The views of a scene show one set of named points, each view turned or mirrored, and shifted as a whole, with a little noise and some points left out.
(in the rows, 128 means zero)

Scene 1
View 1
z_569: [130 142 133  99 142 127 125 138 125 148  98 137 125 161 114 142 131 142
 156 127 166 179 169 123 157 154 114]
z_650: [139 136 135 109 144 105 131 166  96 157  94 131 110 165 138 167 112 163
 132 147 198 168 154 113 174 149 100]
z_197: [ 79 141 123 100 171 124 176 136 156 195  84 101 161 185 141 179 104  98
 135 111 192 153 150 212 172 180 133]
z_101: [136 131 126 111 112  96 126 145 103 158 101 129 122 158 138 177  95 168
 123 150 185 183 150 143 172 152 111]
z_627: [138 124 127  83 150 129 122 151 137 145 100 135 125 151 111 127 160 126
 166 132 170 157 203 121 145 159 109]
z_421: [132 134 123  96 117 119 122 123 139 150 102 134 140 146 117 148 126 141
 148 133 155 190 178 153 150 157 122]
z_55: [122 140 119 100 109 124 127 108 153 158 101 128 152 151 116 151 122 130
 146 128 147 194 173 177 145 161 129]
z_885: [169 106 119  96 101  99 101 155 109 138 107 139 114 133 124 145 134 164
 145 159 172 173 198 112 143 150  99]
z_601: [122 146 133 114 142 113 140 146 112 161  94 129 125 174 134 169 102 158
 132 135 186 179 142 134 178 154 113]
z_744: [137 148 135 110 128 118 122 136 108 139 103 147 114 163 118 154 114 166
 142 135 167 197 148 109 165 143 108]
z_352: [115 168 141 114 129 131 136 107 131 147 102 145 136 171 112 154 108 159
 143 121 156 218 135 137 168 147 127]
z_277: [159 134 132  98 113 113 102 139 108 131 106 152 110 147 113 141 131 171
 151 149 160 192 176  95 152 142 104]
z_206: [151 132 123  93 101 118 105 119 134 137 106 141 134 137 111 135 136 150
 157 141 147 198 193 137 140 152 114]
z_51: [139 128 129  94 142 119 129 152 125 148  97 130 124 155 120 145 139 139
 151 135 172 163 185 128 154 158 108]
z_483: [135 140 130  99 125 126 123 122 135 144 105 141 130 151 113 143 131 143
 155 129 155 193 171 134 151 154 121]
z_143: [130 103 111  80 142 118 135 156 148 166  91 111 139 148 131 145 150 109
 154 137 177 139 212 169 144 172 113]
z_392: [137 100 117  84 150 109 138 181 122 168  93 110 121 160 142 154 137 123
 146 140 200 126 197 142 157 171 100]
z_500: [160 119 120 104  90  98 102 138 107 141 106 140 118 134 126 152 119 171
 139 160 163 193 182 125 148 147 105]
z_30: [109 163 141  97 178 142 146 132 144 152  93 137 128 181 109 142 140 123
 162 111 169 173 161 128 162 159 118]
z_298: [106 163 141 106 161 137 149 118 140 157  91 135 138 179 116 151 119 133
 147 111 167 189 143 143 168 155 127]
View 2
z_500: [114 168 110 141 116 121 114 177 171 118 162 164 123 150 140  96 138 121
 134 141 143 135 110 134 119 138 101]
z_101: [131 179 114 134 102 118 104 170 174 133 144 144 154 180 114 131 134 129
 134 153 153 135 109 132  92 150 128]
z_206: [114 154 125 156 130 132 133 164 160 110 152 174 112 142 157 127 128 108
 142 130 139 138 118 121 134 149  94]
z_483: [128 160 130 160 121 131 136 150 165 111 136 163 130 150 149 147 131 107
 146 127 140 138 114 115 121 153 105]
z_421: [125 158 128 160 119 133 132 159 153 120 135 166 122 151 146 152 123 108
 146 138 140 141 110 119 114 162 104]
z_569: [135 164 136 159 112 123 130 150 168 112 120 157 145 145 149 149 141 110
 148 118 137 143 104 109 109 149 110]
z_352: [139 169 140 152 123 139 133 133 167 105 139 142 159 188 130 171 115 106
 139 126 137 133 142 106 132 160 135]
z_197: [146 157 133 178  88 123 129 148 132 147  84 151 136 167 112 255 102 119
 162 169 149 150  88 111  48 195 134]
z_744: [135 176 136 140 114 123 120 149 181 109 138 143 160 169 137 128 143 116
 138 118 140 132 120 116 116 143 125]
z_392: [134 165 120 157  84 103 108 180 163 140  93 159 124 118 144 147 161 127
 162 139 147 146  58 128  50 153  99]
z_298: [148 165 145 165 108 130 138 131 163 111 113 144 159 169 135 198 124 106
 150 124 138 139 119 100 105 166 130]
z_51: [132 163 128 155 107 116 122 161 167 118 113 159 132 134 151 141 145 117
 152 126 142 143  90 119  93 147 101]
z_277: [126 173 129 144 118 121 122 159 184 103 149 154 143 147 154  93 156 117
 138 113 139 136 112 122 130 132 105]
z_650: [139 185 123 136  93 110 104 162 180 126 122 135 165 162 124 124 158 131
 145 133 150 140  92 126  80 141 131]
z_143: [122 151 111 174  96 113 122 184 142 145  94 181  89 106 153 175 138 119
 166 158 145 152  56 125  54 168  82]
z_30: [151 157 152 169 108 128 141 127 164 104  91 149 157 140 155 191 138 104
 160 107 136 145 102  99  99 161 117]
z_885: [118 169 110 140 116 114 113 183 175 118 148 164 120 131 152  83 155 121
 138 131 143 137  93 135 109 130  90]
z_55: [124 152 122 168 125 139 136 158 143 124 141 172 111 161 137 179 104 104
 144 154 141 139 119 115 116 170 108]
z_627: [131 154 136 167 110 116 134 156 165 112 106 172 121 112 169 141 153 108
 161 113 135 148  83 114 100 148  86]
View 3
z_601: [128 113 141 140 109 120  78 125 160  94 104 133 135 131 126 162 119 154
 138 118 114 159 127 129  93 131 136]
z_206: [123 152 101 128 116 119 136 172 155 138 140 146 149 129 175 138 130 155
 109 119 100 145 156 133 110 116 153]
z_298: [120 111 140 128 112 129  54 161 138  95 102 120 143 133 137 140 136 155
 103 114 104 136 149 130 111 136 128]
z_352: [100 123 146 128 108 127  77 157 155 102 108 119 138 159 147 140 139 162
 112 113  89 131 149 131  87 120 151]
z_650: [147 110 124 153 110 112  96 113 169 102 118 143 139 114 129 173 112 152
 155 119 119 167 126 121  87 124 139]
z_55: [102 153 124 113 102 121 102 173 144 123 111 143 138 146 163 133 126 153
  86 124 109 154 134 144 131 140 137]
z_421: [121 144 116 124 109 120 112 164 147 124 122 146 145 132 160 142 125 152
 106 122 112 154 140 135 120 130 141]
z_744: [127 120 126 145 114 118 103 139 166 110 127 131 142 134 145 154 132 158
 140 111  96 142 149 125  80 110 153]
z_569: [138 123 112 137 120 120  93 158 148 115 123 133 149 114 147 150 126 152
 121 115 108 144 152 127 106 121 141]
z_197: [119 124 147 112  95 130  24 151 119  82  71 146 134 127 124 144 112 144
  81 127 143 176  94 142 163 174  96]
z_392: [172 122  91 149 118 117  94 137 143 115 118 166 150  76 135 168  99 143
 132 124 147 183 119 123 142 146 115]
z_277: [141 129  99 148 123 114 133 149 173 126 143 139 151 119 159 156 129 157
 144 111  96 142 162 123  78 100 160]
z_627: [159 125  83 142 128 120 102 174 140 127 135 142 159  89 155 146 120 149
 112 113 122 148 156 122 131 128 131]
z_101: [120 135 138 141 102 114 109 116 172 106 118 150 129 139 137 167 110 151
 146 122 113 169 114 133  90 127 147]
z_885: [149 148  90 149 119 113 154 142 171 136 146 159 147 104 163 161 110 152
 144 117 116 165 138 126  99 113 155]
z_51: [150 127 101 143 119 119  98 152 149 120 127 143 150 101 151 156 118 152
 124 118 120 157 146 122 118 126 132]
View 4
z_627: [147 128 144 135 138 132 154 133 101 101 119 177 157 137 154 140 133 137
  97 126  87 162 130 129 151 148 153]
z_143: [120 133 118 149 155 141 162 135  96 114 113 201 192 142 139 122 142 159
  96 114  97 189 119 117 142 154 148]
z_500: [121 170 128 160 126 110 153 147 116 152 144 150 165 122 146 167 117 140
 103 149 125 125 127 140 155 118 169]
z_569: [152 130 139 155 135 141 149 109 104 115 137 166 139 133 146 151 121 130
  95 125 111 135 121 132 152 141 143]
z_744: [153 141 136 166 126 135 146 111 111 135 151 144 129 125 143 168 110 123
  95 137 131 109 127 132 155 129 146]
z_601: [149 124 117 186 129 161 149  98 105 142 156 161 140 133 123 157 106 139
  85 123 145 123 124 108 147 135 126]
z_483: [137 145 132 157 141 123 148 105 105 116 131 164 143 129 147 151 123 129
 106 123 114 132 103 143 152 137 152]
z_421: [128 151 125 161 146 120 149 106 105 124 128 170 153 129 141 146 127 137
 105 120 116 137 100 142 150 136 154]
z_101: [128 147 110 186 129 143 154 120 111 164 160 155 158 131 128 161 108 147
  90 136 152 121 124 113 152 124 137]
z_885: [126 160 135 149 124 111 160 166 114 144 140 151 168 127 155 163 122 140
  97 157 106 142 147 133 159 124 169]
z_197: [126 107  90 194 167 183 148  59  85 119 131 216 174 149  99 111 131 161
  88  79 147 172  78 102 129 159 109]
z_30: [167 106 138 155 145 157 146  83  95  88 129 178 126 140 140 139 126 123
  92 102 106 139 110 123 148 157 127]
z_55: [118 161 117 169 158 119 151  86 100 126 124 178 159 130 135 140 132 137
 112 110 129 140  75 148 143 140 152]
z_352: [150 141 127 178 142 134 137  64 106 124 147 154 115 124 132 158 111 117
 104 115 142 101  90 144 150 134 136]
z_298: [158 121 127 174 147 154 140  64  98 108 139 172 127 133 132 141 118 125
  94 101 130 125  95 128 144 148 127]
z_277: [151 148 146 148 119 116 151 139 118 131 144 141 135 121 159 171 112 124
  98 150 113 114 137 140 159 127 164]

Which points are out of place in each view (at most two, in the order of its rows)? Write none if all are in place.
view 1 -> none
view 2 -> z_143
view 3 -> none
view 4 -> none
